Each row is a point on a tangle of strands that fork, close into loops and nearly touch. The rows are in no order.
Two points are linked if the straight distance between their rows is under 6.15. Some points are linked to none.
(1035): [ 1.39  0.44  0.63 -0.06 -0.84  0.49  2.91 -2.38 -3.06  4.56 -3.09 -2.92
 -1.78  2.98  1.34 -1.81  1.23 -0.72 -2.67  1.79]
(1470): [ 1.31  1.29  0.52 -0.62  0.48  2.82 -2.03  1.78  2.83 -2.40  0.50 -0.88
 -4.99 -2.47 -0.43 -2.20 -0.60  1.63 -0.26  0.36]
(1485): [-3.54 -2.69  2.62 -0.58 -2.26 -1.35 -0.54 -0.15 -2.64  1.09  2.83  1.89
 -1.33 -0.36 -0.54  1.01  0.20 -2.45  2.27 -0.69]
(1264): [-1.18 -0.38  1.80  0.88  0.21  0.30 -0.12  3.42  0.42 -1.04  0.19 -1.44
 -0.97  0.10 -0.62 -2.41  2.46  2.89 -1.20 -1.48]
(1459): [-0.70 -0.76  0.41  0.19 -1.13 -1.39  2.22  1.24 -3.10 -1.53  1.26  1.86
  4.05  0.83 -1.67  1.05  1.08  0.84  2.77 -3.67]
(906): [-0.81 -0.56 -3.15 -1.59 -1.78  1.55 -2.78  1.08  5.82  1.26  3.79 -1.04
  1.15 -4.13 -0.91  2.64 -2.53  1.25  2.16 -1.33]
(1064): [ 2.29  0.36 -0.15  1.31 -0.56 -2.22  2.54  0.93 -1.67  0.84  0.01  0.35
  1.45 -2.06 -0.34 -1.14  1.13 -0.34 -0.98  0.30]
(1121): [ 3.14  2.07 -2.19 -1.63  2.15  0.46 -2.53 -1.00 -2.17 -1.24 -0.44  2.40
  1.41 -1.46 -0.40 -0.21 -1.83 -1.31  0.50  0.69]
(291): [-0.84  0.26 -1.40  0.54 -2.48 -5.58  2.03 -0.65 -0.29  1.57  0.02  1.86
  3.82 -0.79  0.25  3.46  0.55 -3.99  0.29 -0.25]
(532): [ 2.32  0.81  0.22  0.50  2.15  2.66 -1.42 -1.93 -2.41 -0.69 -2.57 -0.79
 -1.37  1.84  0.83 -1.94  0.60  1.05  0.01  0.95]
(329): [-3.25 -0.06  2.31  0.89  0.57  0.79 -1.70  2.62  2.60 -1.87 -0.62 -3.44
 -2.07  2.74  0.35 -3.18  1.43  2.98 -1.80 -1.00]
(530): [ 1.89 -1.73 -1.27 -0.86  3.75  3.42 -3.93  0.25  2.22 -1.41  1.02  2.09
  0.43  1.49 -0.89 -0.29 -0.46  2.97  0.60  0.60]
(201): [-0.34  0.01 -1.19  0.41 -2.78 -2.32 -0.27 -1.95 -2.12  1.62  0.08  0.75
  0.08 -1.41  1.27  0.99 -0.31 -3.76 -0.16  0.96]
(829): [-0.01 -2.44 -0.90  1.75  0.30 -2.77  1.54  1.84  2.86 -0.10  1.51 -0.31
  5.12  0.63 -0.06  1.08  0.76  2.86 -2.19 -1.45]
(1023): [-1.25  3.26 -3.15 -2.77  1.49  1.02 -0.51 -1.23  1.00  2.74  0.34 -2.07
 -0.21 -5.38  1.30  2.92  0.10 -2.35 -1.55 -1.14]
(658): [ 0.59  0.54  0.24  0.04  1.76 -0.22 -0.11  1.35  2.42 -0.04 -0.54 -1.15
  1.06  0.44  0.50  1.28 -0.52  1.47 -1.58  0.12]
(782): [ 0.74 -1.52  0.27  2.11 -0.52  0.24 -0.90 -3.05 -1.74 -0.74 -0.93  0.14
  2.18  0.84  1.29 -0.35  0.86  2.47 -0.50 -0.03]
(1148): [-3.93  2.34 -2.33 -3.01  0.57  0.91 -1.34 -0.65 -0.45  0.71 -0.05  0.12
 -0.35 -0.20 -0.65  3.77  0.60 -1.57  1.44 -1.78]
(1163): [-1.45 -1.73  3.16  1.55 -2.03 -2.92  0.51  1.83 -0.03 -1.47  1.94  1.17
 -1.26  0.60  0.42 -3.28  0.86 -0.30 -0.35  0.15]
(689): [ 2.68  1.89  0.72  2.07  0.50 -0.53  0.21  0.49  5.36 -0.82 -2.17 -2.50
 -1.75  0.88  1.57 -1.34 -0.99  0.90 -3.34  2.37]
(306): [-2.54  1.21 -0.01 -1.48  2.87  1.98  1.14 -0.48  2.68  0.99  0.93 -3.13
 -5.29 -2.53  1.78 -0.18 -0.55  0.58 -2.41  1.07]
(811): [ 0.71  0.56  3.13  0.04 -1.20  1.97  0.73  0.87 -4.02 -0.26 -2.74 -1.11
 -2.39  2.73 -1.65 -3.65  1.10 -1.47  1.82 -1.74]
(203): [ 0.21 -0.37  1.19  0.97 -3.81  0.85  1.27 -1.80 -3.19  1.69  0.82  0.00
 -2.56 -2.29 -0.69 -2.33  0.19  0.50  0.45  0.48]
(733): [ 0.06  1.91  1.84 -2.07  3.81 -1.05  1.93  3.87  0.31  1.05 -0.34 -1.03
 -2.28  0.43  0.01 -1.29  1.16 -2.20 -0.52  0.99]
(404): [ 0.96 -2.73  2.76  0.69 -0.26 -3.82 -0.01  2.63  0.76 -0.92  2.61  2.95
  0.62  0.77  1.22 -1.61 -1.13 -1.54 -0.11  1.62]
(676): [ 1.59  0.11 -0.40  1.21 -1.24 -5.87  3.32  0.54 -0.70 -0.02  0.08  0.91
  4.88  1.06 -0.18  1.50  0.03 -3.09  0.14  0.29]
(693): [ 0.11 -1.01  0.49 -2.07  2.59  2.71 -4.01  0.23 -1.43 -1.87 -0.16  3.01
  0.92  1.51 -0.98  0.79 -1.32  2.33  1.38 -0.04]
(1465): [ 2.99  2.15 -1.19 -0.60  1.98  1.39 -1.01 -2.44 -3.45 -0.49 -0.68  0.13
 -0.43 -2.25  0.16 -1.07  0.31  0.03  0.24  1.10]
(12): [-1.44  4.04 -2.44 -2.53  0.61  1.89 -1.94 -1.71  1.29  0.90 -0.70 -1.28
 -0.72 -3.41 -0.10  3.08 -0.43 -0.65  0.69 -1.35]
(1143): [-1.70 -0.27  1.83 -0.18  0.67  0.13  1.03  0.37 -1.21 -0.11  0.93  0.14
 -2.50 -0.79 -0.51 -0.54  0.99 -0.42  0.36  0.52]
(653): [-1.24 -0.85 -3.32  1.53 -2.78 -0.73 -0.75 -2.01  1.81 -0.61  2.18  1.92
  2.88 -3.03  0.74  2.54 -0.96  3.45 -0.03 -1.18]
(607): [-1.44 -1.67 -2.85 -3.13  1.27 -1.08 -1.91  2.01  0.69  2.87  2.11  2.49
  1.19  0.91 -2.92  1.97  0.43 -3.79  2.86  1.62]
(409): [-1.74 -1.34  2.55  1.65 -1.44  0.81  0.12  0.61 -1.47 -1.38 -0.01 -1.02
 -0.50  2.50  0.06 -1.79  2.48  2.78 -0.46 -1.02]
(1031): [-0.68  1.29 -2.01 -1.32 -0.66 -2.35 -0.24  0.46 -1.42 -1.19 -0.70  2.99
  3.78  1.72 -1.28  3.45 -0.95 -3.83  2.57 -1.27]
(597): [-3.99 -2.16  1.92  3.45 -5.81 -1.65  2.42 -0.30  2.40 -1.09  1.21 -0.58
 -2.91  0.12  0.71 -0.42 -0.62  1.97  0.34  1.01]
(740): [ 2.28  4.41 -1.18 -0.88 -1.17  0.05 -1.87  0.06  0.58 -2.34 -1.38  1.52
 -1.56 -2.57 -2.26  0.01 -0.95 -1.44  1.76 -0.44]
(230): [-2.00 -2.99 -0.34  1.32  0.52  1.22 -2.46 -0.62  0.88  0.05  3.19  1.03
 -1.58 -0.45  0.33  0.02 -1.28  3.06  0.00  0.54]
(1009): [-0.80  0.80 -3.17 -1.08  1.36 -2.25  0.55 -0.12  0.19  0.21 -0.20  1.53
  5.09  1.62 -0.65  4.59 -0.77 -1.94  0.04 -0.43]
(1277): [ 1.31  0.77  0.19  1.21  4.16  0.98 -1.32 -0.76 -0.13 -0.90 -1.01 -1.96
  1.31  1.56  2.34  0.58  0.59  1.85 -3.08  0.83]
(373): [ 1.73  1.06 -0.19  0.63 -2.29  1.14  2.55 -2.97 -2.30  1.98 -3.74 -1.90
  0.10  2.93 -0.46  0.39 -0.08  0.18 -0.92  0.81]
(1088): [ 1.55  0.23  0.68 -0.91  3.36 -0.79 -1.00  2.68  2.64 -0.21 -0.19  1.47
  1.54  2.33 -1.41  1.55 -0.19  0.36  0.43  0.87]
(456): [ 4.56  1.19 -0.08  1.82 -1.57  1.24  0.16 -1.34  0.58 -0.28 -3.03 -0.21
 -0.26  2.51 -0.29 -3.53 -1.12  2.79 -0.64  1.49]
(177): [-0.55 -3.49 -1.03  1.21  1.61  0.27  0.54  0.83  0.64 -0.14  1.44  0.29
  4.93  1.00  0.65  1.96  0.75  4.70 -1.54 -2.21]
(763): [ 1.39 -0.40  0.86  1.63 -1.83 -0.12  1.78 -2.41 -3.47  1.23 -2.59 -0.39
  1.50  1.43  0.52 -0.16  0.88 -2.05  0.33  0.43]
(1070): [-0.83 -1.12  2.06  1.91 -0.66 -0.38  0.49  1.57  0.84 -1.95 -1.14 -0.26
  2.39  4.51 -0.38 -0.70  1.99  1.93  0.51 -1.75]
(129): [-1.63  0.41 -0.04  0.40  0.02 -0.17  1.53 -0.85 -1.66  0.34 -1.67 -2.07
  1.97  2.81 -0.69  2.58  2.41  0.19 -0.49 -0.84]
(161): [ 1.41 -0.32  0.37  2.84 -0.88  0.62  1.34 -2.90 -0.71 -0.11 -3.06 -2.48
  2.10  3.47  0.80 -0.05  0.84  2.52 -1.65 -0.25]
(488): [-3.06 -2.98  1.63  2.13 -1.07 -4.46  3.28  1.50  2.60  0.62  1.17 -2.02
  0.01  2.02  3.28 -2.61  0.52 -0.22 -3.64  2.55]
(316): [-2.73 -3.30  1.73  0.85 -1.40  1.38 -2.49 -2.56 -2.23 -0.33  2.56  1.52
 -0.41 -0.61  1.41 -0.13  0.29  3.76  0.52 -0.85]
(1015): [-2.45 -0.06 -1.70 -1.21  0.74  0.81 -1.38  0.80  4.74  1.68  3.00 -0.47
 -1.40 -2.17 -1.06  3.04 -1.51  1.00  1.46 -0.30]
(1171): [-1.85 -0.49 -0.79 -1.88  0.68  1.63 -3.14  0.07  1.78  0.99  2.92  1.38
 -0.55 -1.55 -2.73  1.81 -0.54  0.42  2.11 -0.76]
(78): [-1.77 -2.74  0.97  1.62 -0.33 -3.05  1.10  1.92  3.65  0.49  1.84  0.90
  1.74  0.88  0.13  1.74  0.50  1.55 -1.23  1.11]
(1288): [-1.53 -0.38  0.92  1.58 -1.75 -0.42 -0.42  0.65  4.24 -2.35  0.71 -1.02
 -3.17  0.02  1.20 -0.90 -0.54  2.23 -0.76  1.22]
(772): [ 0.44  0.53  3.01 -1.50 -1.35  2.08  0.39 -0.74 -5.33  0.74 -2.64 -0.10
 -1.46  2.28 -1.41 -1.03  1.36 -4.16  2.65 -2.07]
(1422): [-0.38 -2.07  1.30  1.94 -1.51 -0.47  1.00 -2.05 -4.28  0.53 -0.42  0.43
  3.86  1.23  0.91  0.81  1.13 -0.46  0.41 -0.75]
(49): [ 1.05 -1.00  0.57  1.70 -1.29 -2.87  3.87  1.49 -0.27  0.93 -0.13 -1.43
  0.06  0.30  0.90 -1.91  1.03 -1.52 -1.48  1.95]
(1285): [-1.60  0.76 -0.48 -0.52 -2.22  0.11  1.41  1.59 -1.72 -0.71  1.28  0.56
  1.81 -2.39 -2.30  0.97  1.36  1.26  2.47 -3.32]
(809): [ 2.21  3.89  1.56 -0.91 -1.75 -0.24 -0.21  0.31  0.28 -0.76 -1.34  1.41
 -2.42  0.21 -1.64 -0.91 -1.08 -3.71  1.94  1.07]
(1266): [-0.17  0.08 -1.88 -1.01  1.63 -1.56  0.42  1.28  1.77  1.47  1.27  0.76
  2.82 -0.61 -1.63  3.88  0.80 -0.77  0.83 -0.45]
(916): [ 3.66  3.07  0.26  0.39  1.32  1.47 -0.96 -0.72  4.20 -1.96 -2.53 -2.87
 -1.92 -1.34  0.77 -0.52 -1.06  0.82 -1.76  1.26]
(340): [ 0.47 -1.57 -3.24 -0.87  0.77  1.15 -1.60  0.44  5.41  2.46  3.57 -1.07
  4.17 -2.34 -1.34  2.75 -1.64  0.81  0.24 -0.40]
(1110): [ 0.31  3.91 -2.41 -0.01  1.18  2.03 -2.00 -3.69  0.52 -1.39 -3.03 -0.46
  0.11  0.76  0.70  2.38 -1.27 -0.03  0.43 -1.13]
(1476): [ 0.33  0.87  1.89  2.07 -0.54 -0.35 -0.31  1.36  2.49 -3.00 -3.10 -1.30
  1.46  6.13 -1.36 -2.76  1.01  2.29 -0.57 -0.53]
(241): [ 2.33  4.11 -0.74  1.65 -2.19  0.96  1.70  0.51  2.52 -3.13 -2.77 -1.68
  0.27  1.89 -2.11 -0.24 -1.39  1.03  1.51 -2.03]
(1397): [-0.68  1.67  1.55  2.17 -2.57 -2.17  1.71  2.95  5.17 -0.86 -1.52 -3.67
 -1.22  1.14 -0.49 -0.75  0.59  0.49 -1.51 -0.70]
(318): [-1.44 -0.22  2.03 -0.93 -1.74  2.07 -2.88 -1.08 -4.54 -2.99 -0.83  2.22
 -0.42  2.89 -1.24  0.88 -0.53  0.01  4.07 -1.46]
(321): [-2.19  0.54 -2.12 -0.82 -2.45  0.57  0.14 -2.24 -3.45 -0.82  0.95  1.57
  2.06 -2.74 -0.71  1.94  0.91  0.95  1.27 -1.87]
(494): [ 0.42 -1.57  0.56 -0.43 -0.80 -3.07  1.07  2.54 -2.22 -0.64  0.16  3.22
  4.45  2.12 -1.94  2.29 -0.66 -3.79  3.11 -0.98]
(705): [-1.88 -2.00 -1.08 -3.27  3.89  1.13 -1.71  2.37  1.77  2.25  2.37  1.53
 -0.03  1.53 -4.26  1.19  1.24 -1.59  2.22  1.11]
(1411): [ 0.19 -0.65 -0.99  0.34  0.85 -3.50  3.04 -1.08 -3.13  3.11  1.28  0.18
  1.40 -3.24  3.03 -0.01  0.73 -3.44 -3.09  2.69]
(184): [ 0.41  1.95 -0.28  1.24 -1.95  2.81 -1.41 -0.20  0.46 -1.71 -0.65 -1.45
 -5.90 -2.91 -0.74 -2.35 -0.80  2.12  0.67  0.63]
(520): [-1.71 -1.58  1.86 -1.53  4.04  0.13 -0.43  3.64  1.17  0.84  0.90 -0.34
 -2.16  0.30  0.11 -1.73  0.93 -0.08 -1.95  1.04]
(88): [ 0.06  3.25 -1.74 -0.96  3.39  1.84  0.88 -1.02  0.76  2.21 -1.41 -3.95
 -1.75 -1.85  1.31  1.66  1.28 -0.26 -2.44  0.20]
(812): [ 3.29 -1.49 -0.38  0.03  2.59 -1.91  0.20 -0.88 -2.98  2.04  2.00  1.21
  0.95 -3.11  2.80 -1.36 -0.27 -2.98 -2.18  2.45]
(814): [-0.10  0.26 -0.50 -1.76  3.05  4.01 -2.27  1.15  4.24 -0.02  0.69 -1.77
 -3.09 -2.47  0.05  0.12 -1.28  1.95  0.31 -0.30]
(724): [-0.16 -1.06  1.68  1.21 -0.83 -2.15  4.84 -0.70 -1.07  3.52 -0.43 -0.89
 -1.04  0.36  1.59 -2.87  0.22 -3.57 -1.85  3.01]
(1036): [ 1.24 -1.28  1.84 -0.15 -4.48  1.20  3.39 -0.08 -3.68  2.60 -0.02  0.49
 -3.73 -2.03  0.11 -5.60 -0.58 -1.10  0.43  0.49]
(1059): [-2.58 -2.39  0.78 -2.93  2.37  1.23 -0.71  4.37  1.85  2.00  2.77 -0.20
 -1.57  0.55 -3.76  0.40  1.58  0.22  2.67 -0.94]
(1299): [ 2.80  0.11  0.86 -0.42 -2.01  1.17  2.95 -1.50 -2.63  5.08 -2.38 -0.24
 -3.03  0.77  1.64 -3.36 -1.08 -1.87 -2.68  1.39]
(270): [-0.99 -2.87  2.35  1.72 -2.82 -0.37  0.92  0.27 -0.48  0.15  1.38  0.63
 -3.50 -0.83  1.75 -4.82 -0.35 -0.01 -0.96  1.27]
(22): [-0.95  0.61 -3.10 -0.75  2.35  3.08 -2.96 -0.89  1.16  0.20  0.17  0.15
  2.80  0.83 -0.32  3.76 -0.86  2.36  0.62 -1.61]
(1100): [ 4.79 -0.87  0.74  1.88 -0.39  0.54 -0.26 -0.86 -1.95  0.48 -1.42  0.08
 -1.38 -0.23  1.22 -4.19 -0.62 -0.86 -1.60  2.52]
(1376): [-0.19  1.91  1.47  0.00 -0.17  1.27  1.39  2.25 -1.97 -1.03 -3.00 -2.23
 -0.05  2.93 -2.16 -1.45  2.31  0.33  1.91 -2.17]
(737): [ 2.04  2.29 -1.60 -1.41  3.85  2.87 -0.02 -0.58  1.02  0.29 -0.66 -3.19
 -0.05 -3.62  1.48  0.99  1.25  2.25 -2.34 -0.82]
(518): [ 1.41  2.65  1.15  2.25 -0.63  0.12  0.27  1.53  5.38 -1.43 -3.40 -4.37
 -0.71  2.91  0.33 -1.47  0.36  1.70 -1.92 -0.76]
(27): [ 3.95 -2.00  1.07  2.79  2.39  0.68 -1.11 -2.73 -0.18 -0.68  0.16  0.86
 -0.26  0.37  2.63 -2.77 -0.98  0.97 -1.93  3.64]
(1293): [ 4.56 -0.46  0.10  2.56  0.13  0.33 -1.91 -2.22  0.94 -2.96 -1.79  0.71
  0.10  1.75  0.52 -2.44 -1.95  1.83 -1.62  2.22]
(1131): [ 1.41  0.17 -0.99  0.75 -2.48 -1.97 -2.15 -2.99 -1.37 -0.44 -0.54  4.16
  1.46 -0.30  1.75  0.69 -1.93 -3.40  1.06  1.48]
(396): [ 2.71  4.03 -2.29 -1.27  0.05  0.65  0.99  0.74 -1.80 -2.21 -0.95  0.83
 -0.04 -2.45 -1.63 -0.76 -0.42  0.57  1.19 -1.96]
(885): [ 3.66  0.38  0.43 -1.52  5.00 -0.66 -1.63  1.64  0.81 -1.76 -1.61  2.29
  2.14  3.59 -0.66  0.37 -1.22 -1.15  0.51  0.71]
(163): [-2.61 -3.65  1.50 -2.49  4.24  1.70 -1.30  4.21  0.75  0.57  2.29 -0.19
 -2.14  1.09 -0.70 -1.57  1.14  1.71  0.67 -0.40]
(1176): [ 4.22  2.66 -0.42  1.83 -2.03  1.26  1.21  0.04  0.95 -3.18 -2.84  0.23
 -0.47  0.75 -2.03 -1.90 -1.31  1.45 -0.21  0.22]
(139): [-4.05 -0.84  1.01  2.28 -4.85 -1.83  0.47 -1.59  2.04 -0.70  2.44  0.18
 -1.20 -2.22 -0.22  1.33  0.39  0.52  0.91 -0.48]
(751): [-0.44  1.20 -2.48 -1.72  2.52  1.82 -1.03 -0.57 -1.80 -1.11 -1.13  0.97
  3.11  1.81 -1.08  2.30 -1.35  0.64  1.50 -2.28]
(198): [-1.39  3.03  1.54 -1.28  1.38 -0.40  2.47  2.45 -1.59  0.96 -1.14 -1.29
 -2.10 -1.15 -0.55  0.20  2.15 -1.33  1.04 -0.33]
(307): [ 0.27  1.19 -2.48 -0.75 -1.87 -2.21 -2.97 -1.53 -0.41 -0.58 -1.61  4.73
  2.36  2.18  0.28  2.57 -1.51 -5.16  2.70  0.30]
(1193): [ 0.75  3.80 -2.70 -0.22  1.29 -0.19 -2.49 -3.84  2.71 -0.10 -1.84 -0.57
 -0.49 -0.20  1.02  3.18 -1.78 -1.48 -1.33  2.14]
(1005): [-3.46 -0.14 -2.34 -3.00 -0.59 -0.37 -1.72  0.79  0.15  2.49  1.48  2.03
  0.61 -0.17 -1.65  3.82  0.72 -3.00  2.13 -0.19]
(592): [ 2.73 -2.97  1.60  0.57  1.40 -1.59 -0.72 -1.06 -1.80  1.16 -0.05  0.88
  1.07  0.20  2.79 -1.13 -0.12 -3.15 -1.39  2.39]
(444): [ 0.50  0.55 -3.10 -2.51  2.04  2.30 -2.81  0.91  0.37 -0.55  1.25  2.35
  0.83 -1.51 -2.83  1.07 -0.68  0.36  2.11 -1.35]
(118): [ 2.60  1.04  2.12  0.52 -0.39 -0.20 -0.01 -0.20 -1.10  0.49 -1.32  0.72
 -2.24  1.28 -0.30 -2.86 -0.53 -3.14  0.30  1.86]
(91): [-2.66 -1.16  1.44  2.12 -2.10 -3.23  1.69  2.80  5.20 -0.47  0.89 -1.48
 -0.21  0.91  0.03  0.49  0.52  0.49 -1.50 -0.30]
(580): [ 0.23  3.09  0.22 -0.07  0.75  3.00 -2.13 -3.84 -1.49 -1.24 -2.70 -1.69
 -1.86  1.99 -0.13  1.11 -0.25  0.63 -0.10 -0.06]
(1316): [-3.29 -0.97  0.37 -0.98  2.07 -0.12  2.59  0.31  0.85  0.61  1.64 -2.15
 -4.12 -1.65  3.31 -2.24 -0.27  0.75 -1.93  2.67]
(806): [-0.66 -2.77  1.32  0.20  0.59 -4.30  2.57  0.70 -1.57  2.36  2.23  0.92
  1.72 -0.95  3.44  0.61  0.04 -2.04 -2.07  1.18]
(436): [ 3.54  2.07 -2.25 -1.15  1.94  0.91 -0.03  0.72  1.05 -1.85 -0.55 -0.69
  2.31 -1.82 -1.26  0.53 -1.28  1.66 -0.20 -2.24]
(678): [ 0.64 -0.59  0.31 -1.05  0.71  3.05 -3.25  0.39 -3.18 -4.00 -0.14  2.16
  1.36  2.40 -2.02  0.40 -1.92  0.51  3.68 -1.97]
(1111): [ 0.20  1.20 -1.17 -2.07  1.47  0.40  0.66  2.01  1.68  1.11  1.09 -1.96
  1.56 -3.21 -0.76  2.94  1.03  0.56 -0.21 -2.47]
(1407): [-2.87 -0.64  2.57  0.40 -2.99  0.66 -1.08 -1.44 -3.87 -0.56  0.11  1.14
 -0.69  0.72 -0.80  0.81  0.65 -0.81  2.70 -1.04]
(293): [ 1.62 -2.07  2.05 -0.52 -3.68  0.71  2.95 -0.74 -3.08  4.86 -1.63  0.52
 -3.91  0.49 -0.03 -4.91  0.09 -3.21 -0.72 -0.61]
(1258): [-1.07  1.70  0.53 -2.40  4.27  3.47 -1.36 -0.01  0.89  0.03 -0.02 -2.18
 -4.59 -1.86  1.50  0.47  0.26  2.07 -1.45 -0.32]
(1174): [-1.67 -2.35 -1.88  0.77 -0.02 -0.42  0.04 -1.31  0.10  1.03  1.72 -0.40
  3.36 -1.64  0.54  3.56  0.20  2.99 -1.73 -0.67]
(985): [ 0.94  0.49  1.27 -0.89 -0.38  1.28  0.17 -1.26 -5.93  0.47 -0.88  0.30
 -1.03 -1.11  0.07 -1.29  1.32 -3.04  1.43 -0.52]
(1472): [ 0.56 -0.97 -0.38 -0.48 -2.21  2.93 -2.40 -3.43 -6.92 -0.76 -1.65  1.32
  0.38 -0.84  0.20 -1.42  0.34 -1.63  1.55 -0.88]
(1468): [-2.12 -3.94  1.75  1.13 -2.45 -0.44  0.06 -1.39 -3.80 -0.22  3.15  0.30
 -0.86 -2.05  1.21 -1.32 -0.05  1.48  1.09 -0.68]
(1107): [-2.07  1.05 -1.86  1.17 -4.37 -3.07  2.62 -1.28 -2.30  1.12 -0.54  0.95
  1.62 -0.49  0.51  2.11  0.96 -3.47  0.42  0.19]
(688): [-2.17 -1.96  0.98  1.52 -4.37 -0.53  2.34 -0.54 -2.35  0.04  3.14  1.03
 -2.19 -4.14 -0.01 -1.48  0.74  1.45  0.24 -0.68]
(1312): [-3.28 -0.54 -1.84  1.88 -5.15 -2.28  0.82 -2.87  1.95  0.00  1.97  0.66
  1.78 -3.47  0.54  3.55  0.60  1.12 -0.37 -1.14]
(628): [ 0.26  1.06 -0.54  0.26 -2.20  2.30  1.32  0.27  1.00 -0.36 -1.24 -2.28
 -6.73 -1.90 -0.22 -3.94 -0.85  1.11 -1.57  1.71]
(1240): [-0.69 -1.97  1.44 -0.92 -1.04 -2.54  1.19  1.56 -0.52 -0.83  1.24  2.50
  2.68  2.00 -1.85  1.58  0.85 -0.83  2.10 -1.11]
(1029): [-3.15 -1.47  2.38  1.91 -2.89 -2.41  0.64  1.58  4.47 -2.12  2.28  0.27
 -2.21  1.20 -0.79 -0.06 -0.10  2.14  0.87 -0.20]
(732): [-1.29 -0.45 -3.83 -1.39  0.84  1.41 -3.14 -0.64  4.18  1.89  1.03 -0.03
  4.11  0.43 -1.66  4.32 -0.77  0.94  1.60 -1.03]
(1135): [ 2.13  2.54 -0.55 -1.95  1.64  1.94  0.66  2.64  1.10  0.26  0.82 -4.09
  0.41 -3.78  0.68  0.38  0.93  1.71 -0.80 -3.25]
(126): [ 3.34  0.07 -0.41 -0.44  5.35 -1.27 -0.53  0.74 -0.43 -0.56 -1.56 -0.08
  3.04  2.91  1.92  1.11  0.35 -0.22 -1.92  1.06]
(279): [-2.14 -3.14  1.67  0.39  1.60 -3.56  2.57  2.01  0.95  1.34  2.78 -0.74
  1.30  0.24  3.29 -2.08  0.54 -0.68 -2.94  2.49]
(1435): [-1.10  0.43 -2.27 -0.04 -2.12  1.63 -1.17 -3.82 -4.66 -1.14 -1.49  1.65
  1.51 -0.59  0.84  0.86  0.28  0.36  1.93 -1.34]
(337): [ 0.73  0.99 -3.93 -3.03  3.29  3.77 -2.19  1.41 -0.98 -1.39  0.14  1.59
  3.05  1.09 -3.54  1.07 -1.51  0.87  2.59 -2.76]
(1349): [-1.06 -1.10  0.72  1.77 -2.39  1.56  2.13 -1.58 -0.31  0.29  0.48 -1.21
 -5.08 -0.79  1.92 -4.26 -0.15  1.64 -1.13  1.89]
(1428): [-0.33 -2.93  0.65 -0.04  2.01  2.41 -3.62  0.92  2.17 -0.92  2.33  0.71
 -0.14  0.23 -1.09 -0.68 -0.32  4.64  1.16 -0.44]
(378): [-1.11  3.02 -0.50 -1.99  1.98 -0.18  2.36 -0.56 -1.20  2.96 -1.13 -3.26
 -2.24 -1.22  0.28  1.76  2.31 -2.55 -0.80 -0.55]
(528): [ 1.25 -3.62  1.60 -0.09  1.89 -2.92 -1.57  0.21  0.14  0.89  1.55  2.93
  1.82  0.40  1.31  0.70 -1.15 -1.23 -0.11  1.75]
(83): [-1.63 -2.86  1.32  0.14 -1.59 -2.89  4.23 -1.32 -0.29  1.64  0.18 -0.74
 -2.88 -1.05  3.54 -2.83 -1.38 -3.04 -2.16  3.66]
(846): [ 4.16  2.12 -3.94 -1.33  2.28  0.77 -1.90 -0.31  1.02 -1.28  0.28  2.40
  2.92 -3.23  0.37  0.96 -2.27  0.13 -0.71 -0.73]
(114): [ 2.49  0.34 -1.56  0.92  0.96 -3.29  1.82  0.67 -1.65 -0.13  0.31  1.61
  3.41 -0.01 -0.46  1.18  0.17 -1.16 -1.25 -0.08]
(904): [ 1.92  3.05  0.06  1.92 -1.24  0.26  1.17  2.40  1.91 -1.93 -4.18 -1.63
  0.57  5.00 -2.72 -2.01  0.26  1.98  0.94 -2.17]
(1332): [ 2.12  2.90 -0.17  0.62  1.22  0.68 -2.78 -2.09  5.07 -1.68 -1.53 -1.38
 -1.43  0.12  1.05  2.24 -2.70  0.52 -1.30  1.77]
(1114): [-1.12 -1.13  2.67  1.38  0.81  0.39 -2.25  0.46  2.90 -1.45 -0.71 -0.47
 -1.93  2.49  0.49 -1.84 -0.47  2.17 -0.95  1.37]
(1167): [-3.36 -2.47  2.14 -1.26  1.54 -1.03  2.63 -1.29 -0.54  0.91  2.46 -0.09
 -3.03 -1.70  3.69 -2.51 -0.63 -2.68 -1.05  3.31]
(115): [-1.02  0.30  0.49 -1.87  0.45  0.21 -0.04  1.90 -2.47 -0.30  0.76  2.14
 -0.44 -1.88 -1.77  0.64  1.28 -0.04  1.61 -2.20]

A fork is a point with three links, a tip a point with one. Leave the first point through the second and follow the links. Name the first fork or tip that comes.
(532); (1465) | (1029)
(184); (628) | (488)
(528); (404) | (1031)
(904); (241) | (91)
(293); (1036) | (1485)

How many points has the smallest loop of links through each point below? Write - if it is on no loop.
(846) | 33
(373) | 5
(1029) | 10
(126) | 5
(751) | 9
(1111) | 15
(184) | -

Name the points in between on the shortest way along the links from the first point to the second, in order.
(318); (373) | (678) (693) (530) (1428) (230) (316) (1468) (688) (203) (1036) (293) (1299) (1035)
(806); (724) | (1411) (812) (592) (528) (404) (1163) (270) (1349) (628) (184) (1470) (814) (1258) (306) (1316) (1167) (83)
(653); (241) | (1312) (139) (597) (1029) (1288) (1114) (329) (1264) (409) (1070) (1476) (904)
(628); (378) | (184) (1470) (814) (1258) (306) (1316) (1167) (83) (724) (49) (1064) (114) (676) (291) (1107) (201) (1131) (307) (1031) (1009) (1266) (1111) (1135) (737) (88)
